Each row is a point on a tangle of strands that fork, close into loops and nearly touch. The rows are in no order.
Two points are linked if the straight distance between their rows is under 58. Some points are linked to none.
q632: 6,3,2,-10,-3,-30,-10,15,6,-12,-25,10,13,-1,1,14,16,25,14,27,20,4,-1,-8
q291: -28,6,-3,4,-5,15,15,11,2,-13,30,-2,-12,0,-19,11,4,7,-3,-13,-15,-29,12,-7
q852: -2,-20,6,-27,-10,-32,-24,-2,2,2,-19,4,12,8,6,6,-4,17,2,22,13,-11,-2,-7
q957: -21,3,7,-24,-8,-17,1,4,8,-5,8,-10,-14,-17,-12,-7,10,27,16,10,8,-16,16,-11
q827: -4,4,11,-10,27,9,17,-21,12,8,4,-30,-22,9,2,15,24,16,-9,-16,-5,23,1,-14
q496: 7,-10,-21,3,-4,10,-26,4,-5,5,5,27,8,13,7,-8,-11,-42,-26,11,-7,22,-11,10
q328: -13,32,-4,1,2,13,10,0,14,-23,28,-1,-2,9,-2,11,-8,14,-2,6,4,11,6,-7
q509: 31,-26,-17,9,-4,16,10,-1,6,15,24,23,-13,16,14,0,-7,-12,5,-7,-10,20,-24,16
q510: -17,18,-5,-3,3,5,-12,25,-26,-35,-16,-5,20,-4,6,11,-30,-8,-17,-2,19,3,-2,14
q408: -16,5,8,-27,25,-14,19,-15,-6,15,-2,-6,-31,1,-20,4,26,6,-24,-8,-21,-18,9,-6
q649: 13,0,3,-6,31,2,-9,-23,-1,45,-4,5,13,2,26,18,-11,-6,21,-16,-22,16,-11,12
q248: -13,-12,-8,-18,21,24,-9,-1,13,-25,-3,8,-1,1,-3,21,7,43,18,-5,14,-20,3,-22
q193: -2,3,12,-18,32,-4,-6,-15,-22,-6,-6,-22,-13,0,17,5,13,14,-8,19,0,-5,4,2
q488: 12,-1,0,3,-15,-10,-23,2,-8,9,-14,2,-6,10,0,-7,11,-1,2,14,-15,-27,-1,9
q663: 15,-9,3,-14,-4,-9,-32,-1,-3,8,-8,17,23,3,14,-5,-14,8,9,17,14,-3,-11,-6
q858: -19,-11,-16,-44,-14,6,16,11,4,-13,1,16,-10,-39,-15,-18,6,31,0,-12,16,-32,4,-8
q232: -11,15,19,4,26,-9,5,-23,14,-3,-1,-25,-17,-3,8,0,14,15,10,-9,7,9,9,-14
q849: -8,17,-16,22,-2,-7,-37,16,5,-11,-18,3,0,-3,18,-14,-29,-10,-4,7,-3,33,13,-4
q151: 13,-4,33,-2,19,0,4,-20,-13,36,-4,27,31,-7,1,3,-4,-16,-1,-10,3,14,-22,4
q481: 2,-3,15,-15,23,1,-10,-7,-13,-6,-30,-14,15,2,-3,11,0,33,7,-6,22,-7,0,-15
q505: -8,-4,-17,-1,-36,-23,-8,21,9,-29,-3,-16,2,-25,-16,-38,5,6,18,-5,1,-1,28,-12
q875: -6,0,-2,-12,8,11,-1,11,-21,-38,-7,6,11,-2,7,5,-13,5,-12,15,16,-13,2,4
q502: -3,9,30,14,10,-14,6,-11,8,-17,4,-17,-5,-2,11,-1,4,-4,10,7,-4,-5,6,-1
q568: 16,-17,-20,18,-20,0,2,0,-11,3,2,17,-12,4,-10,-8,24,-29,-25,8,-17,15,-21,2
q339: -11,-3,-16,-3,-12,25,29,-2,-9,-18,22,0,-16,10,-31,7,10,2,-29,0,-1,8,-9,2
q818: -2,3,8,3,-3,26,16,16,-15,-9,17,-26,16,10,-6,4,-30,-10,-14,-15,5,4,-5,3
q354: 11,11,-1,9,-22,0,-29,25,4,-3,5,-11,6,17,15,-20,-17,-10,3,1,-5,-6,7,10
q500: 8,-2,9,12,-3,0,25,0,-9,8,7,-13,6,15,-14,29,-7,1,3,8,-7,14,-17,0
q864: -26,34,-5,-1,-5,23,6,-10,8,-11,18,1,-10,-9,-15,-5,15,9,-18,19,0,-7,8,-11
q860: -18,5,-14,-1,-5,31,17,-19,2,0,12,2,-14,-14,-31,11,19,3,-23,-2,7,-10,2,-17
q197: 4,-9,-4,30,-1,-12,6,-14,24,17,3,14,5,5,9,34,-8,-18,13,13,2,10,-14,6
q150: -28,-6,-1,-33,-13,-18,6,-10,-12,-8,-12,6,-12,-13,-34,-7,4,10,-16,-3,1,-44,6,3
q137: -1,9,3,20,-9,12,-8,17,-10,5,-26,6,26,-4,-1,8,-28,-40,-11,-13,16,5,-1,8
q205: -20,-13,7,12,-2,-1,22,-5,0,1,12,-17,-17,-6,-33,20,18,9,-4,-5,-26,-25,10,-4
q616: 5,14,-1,22,2,12,12,-4,5,-25,5,-14,14,15,-2,-17,-5,23,22,-26,13,1,17,-5
q822: -10,6,22,-4,-1,-34,-10,-6,6,8,12,6,-6,-12,-24,-5,16,15,7,2,-2,-16,-1,-14
q557: -10,12,-12,2,-4,13,-3,16,-2,-26,4,-10,-20,-12,-8,-30,3,-1,-36,1,4,5,12,-8
q843: -5,4,-20,8,-12,0,-31,5,4,-5,-3,16,2,9,7,-12,-16,-20,-23,18,-9,18,2,-11
q82: 25,-13,5,3,21,-5,9,-10,-14,36,-11,-3,-2,11,17,19,4,-15,8,4,-19,14,-20,0
q838: -33,6,-23,1,0,11,1,27,8,-30,1,-5,-13,-18,-9,-20,-3,0,-11,-2,-1,-13,31,-4
q277: 14,12,16,23,-3,7,35,17,7,-9,10,-9,-2,22,-4,-6,1,-7,9,-18,-4,18,6,13
q836: -19,-5,2,-19,6,12,10,11,3,-12,21,8,-23,-9,-11,1,22,23,-3,-24,1,-45,7,-9
q18: 30,-11,-1,-10,7,-12,2,6,11,11,-31,-1,15,-6,25,-17,10,20,38,-4,23,14,5,-14
q737: 4,1,17,-4,2,-5,-20,-3,-2,16,3,-22,3,12,-9,18,17,-8,-9,4,0,-9,-9,-22
q264: 1,19,24,-24,35,5,17,-10,-22,17,-8,-19,1,3,10,7,-10,8,-3,2,3,1,3,-3
q486: 10,11,12,-8,13,-11,4,-14,-27,-12,-23,0,0,6,2,8,16,7,-14,33,4,-15,-2,4
q639: -9,25,-11,17,-4,-4,-22,13,2,-23,-6,-16,12,10,5,-10,-31,3,-4,-14,2,28,21,5
q941: 17,-27,-18,7,-11,-6,9,-12,2,17,13,14,-13,15,8,11,13,-16,-17,9,-1,25,-36,9
q925: 2,-4,4,15,-8,7,-12,-3,1,13,8,13,18,-2,30,-6,-40,-40,-7,-5,-5,11,-8,26
q937: 14,-12,4,7,30,7,-24,-14,11,21,17,16,3,6,14,3,11,-22,26,14,-3,-5,-6,-2
q876: 8,14,12,-8,32,-4,-6,-22,5,40,-40,0,21,-5,17,7,-15,-5,19,-16,-12,13,2,4
q541: 3,-25,-27,4,-12,-4,-9,12,-23,5,11,22,2,11,15,4,-9,-52,-24,-4,-8,35,-24,20
q656: -4,5,-16,1,-13,2,28,24,-16,-9,4,-4,-1,18,-23,6,5,-12,-30,10,-6,22,-17,1
q810: 27,-27,5,8,16,2,25,-15,-18,23,-4,9,0,-11,8,12,2,-6,10,-3,-13,25,-41,9
q762: -4,12,13,19,3,4,29,-10,7,-2,17,-23,12,21,5,0,-1,12,18,-17,4,14,9,5
q107: -26,-2,-31,-12,-15,1,1,35,5,-43,3,-10,-1,-21,-7,-31,-3,19,15,-2,-6,6,23,-11
q48: -6,22,-6,-5,-22,-1,-8,-3,2,-11,19,-5,-6,-15,-15,-25,10,4,-32,16,0,-1,10,-8
q110: 12,-5,28,16,2,-24,-21,-6,2,-9,15,-1,-8,11,14,-12,9,-9,7,3,-1,-1,-4,9
q966: 13,14,21,19,1,-9,6,-11,5,22,-5,-8,21,14,5,0,-6,7,27,-10,0,9,7,3
q440: 10,-19,0,23,-15,0,2,-10,27,22,8,-8,-23,16,3,-3,18,-11,17,-10,-15,1,-2,-7
q327: -13,9,-5,-17,32,4,-2,4,3,-14,-20,-16,-1,5,4,17,7,31,17,-1,12,-10,8,-22
q78: 6,-11,-6,-4,39,10,-4,-16,7,30,6,15,4,5,15,24,-8,-26,39,3,-11,7,2,7
q961: 3,3,-17,-22,3,-14,6,22,9,-23,-14,-10,1,-13,-4,5,18,23,9,30,26,5,10,-16
q135: 6,18,2,14,-13,14,-1,13,-1,3,17,-23,15,9,7,-7,-26,-22,5,-4,-4,8,0,3
q261: -25,15,-16,-11,-16,-2,-5,10,14,-22,17,3,-11,-33,-14,-10,-7,24,15,-32,6,-27,17,7
q842: 17,-16,-5,26,-7,15,26,2,-8,13,8,16,9,-18,9,10,-25,-31,8,-20,-6,9,-25,25
q392: 9,-8,-2,25,-24,-15,4,-4,13,9,24,-5,-21,-3,-14,2,13,-12,1,1,-26,9,-13,-4
q206: 2,-5,12,-2,-22,-11,-6,14,17,-20,-11,-11,9,11,8,-22,-2,17,10,6,22,-4,7,-1
q401: 22,5,2,10,17,5,-16,-25,16,32,-25,5,10,3,29,-13,5,2,37,-19,21,4,1,11
q774: -16,20,-15,21,-13,-1,-8,14,-1,-16,4,-14,-7,11,-15,7,-20,-2,-15,-18,-19,16,12,7
q743: -18,-10,-8,-14,-2,10,8,-15,-23,-19,-1,5,-1,15,-13,9,5,-7,-28,11,-10,-22,7,-2
q783: -13,-10,13,-21,22,6,14,1,4,-10,4,3,-35,-1,-14,-4,17,21,-14,-5,-2,-24,13,-10
q643: 1,-4,0,26,-15,-6,-20,-9,35,2,-1,13,-1,5,13,9,-5,-26,14,10,2,-7,-7,12
q245: -10,19,-36,19,-27,2,2,6,-11,-8,6,-16,-14,-9,-20,7,-5,-10,-26,-4,-24,10,6,9
q628: -4,11,27,-10,28,-14,5,-13,0,35,-34,2,21,-15,14,-14,4,12,17,-28,12,19,12,2
q269: -24,23,-17,12,8,5,-12,17,-6,-41,-9,-6,3,-11,3,-4,-33,9,-12,-14,19,14,14,5
q516: 13,-17,4,-11,6,9,-21,-13,-14,14,-3,38,30,4,18,-2,-15,-17,7,13,1,-9,-13,11
q417: 14,-1,13,37,-5,6,10,-10,7,16,-3,11,13,-9,9,14,-16,-24,8,-11,13,19,-21,13
q808: -16,7,-25,-23,-22,11,6,17,17,-13,20,15,-2,-37,-9,-16,2,20,19,-35,19,-42,1,-11
q802: 20,3,3,10,-5,1,3,-10,-8,8,-10,20,-1,20,13,12,-18,-7,-8,10,-2,-9,3,26
q691: 28,-15,20,19,-6,18,-4,8,1,-4,3,-15,-3,12,-1,-18,-4,-9,-5,10,-5,-3,1,-6
q102: 27,-17,-9,0,10,13,17,-9,17,39,15,25,-6,13,21,6,1,-13,25,-14,4,27,-17,12
q461: 7,10,17,-14,4,-34,-2,-7,-1,17,1,3,-24,6,-16,3,22,7,-11,0,-18,-15,6,2
q406: 15,-7,16,6,-6,35,10,0,-14,-3,11,-14,-1,2,-2,-7,-10,-8,-24,1,13,5,-9,5
q529: -1,-4,7,6,-15,-19,-14,-2,33,11,-12,-16,-5,9,1,-22,13,20,11,11,4,-4,6,-15
q759: 1,8,1,-17,-21,-4,-11,36,-1,-15,-3,-14,-9,19,1,-17,-8,7,-13,3,10,-5,11,6
q17: -35,-13,-13,-25,-8,18,-10,6,-14,-40,2,11,3,-16,-15,-7,16,6,-25,5,18,-31,-4,-6
q847: -5,-7,9,-2,5,0,2,-14,3,11,3,-17,-19,10,-15,28,24,11,-22,-5,-4,0,-7,-21
q172: 4,12,25,-1,10,1,2,-5,-4,1,-14,-8,23,0,7,1,-13,25,20,-3,20,-2,0,9
q716: 5,6,-10,13,-15,-2,16,10,-15,-5,-4,16,-5,9,-15,0,2,-32,-44,9,-21,30,-5,-2
q687: 6,9,1,3,1,-8,-5,8,-19,-25,-19,5,4,-7,0,-10,1,-13,-12,40,8,-17,8,1
q281: -19,20,-4,3,-19,-6,3,5,1,-26,26,0,-13,-19,-30,4,7,15,7,-8,-14,-30,23,2
q326: -35,-9,-34,-37,-17,11,-2,28,3,-28,1,10,-1,-22,-10,-1,3,20,-11,4,15,-18,1,-6
q287: 17,-2,18,-20,23,-20,-3,-4,10,30,-36,2,21,-17,30,-14,-3,9,21,-8,24,23,-5,-4
q869: 16,-29,13,16,3,6,21,-10,-13,36,13,21,14,-27,8,17,-5,-20,18,-10,-13,10,-27,19
q839: 30,-7,11,13,18,-14,-24,4,4,7,21,24,-7,8,16,-7,13,-11,11,2,-6,-8,0,8
q240: 8,-25,-12,-5,-4,6,-2,-13,-23,15,14,29,31,14,7,7,-24,-35,-2,14,-13,-2,-17,21
q746: 6,-6,-6,15,-6,0,-8,-16,28,25,-20,-5,-15,16,5,-12,30,1,4,5,0,-4,12,-14
q975: 1,3,9,19,-15,-6,11,-5,-6,9,8,-20,-20,2,-22,5,15,9,11,-1,-36,-7,4,-4
q12: 16,-1,16,-10,22,6,12,-17,-6,23,-16,-14,5,9,8,8,-4,3,-1,9,-23,0,-1,-8
q229: 5,-18,-12,0,-10,12,0,-8,-8,33,23,29,33,-12,15,-2,-34,-33,-1,1,-12,15,-16,30
q853: -29,-1,-1,-37,0,-16,-7,4,-1,-4,-10,-4,-5,-8,-19,5,13,31,-11,11,9,-30,9,-10
q42: 25,-12,-9,-7,-16,-26,-3,5,11,-6,-22,-8,-4,-17,15,-12,28,21,33,13,13,12,14,-10

A piece is two or more points that can be reached from each other along the links. Count, over all rows, the pieces, the separate loops (a circle has one, a figure eight two, a Y none), the forks (points with three links) and the tips (points with one).
pieces -> 5
loops -> 0
forks -> 6
tips -> 16

A tip is a point with one link. Name the tips that can be reached along the links from each point below, in the order of the rows.
q808 -> q150, q691, q17
q810 -> q737, q541, q643, q245, q42
q568 -> q328, q505, q102
q852 -> q925, q961
q966 -> q248, q616, q277
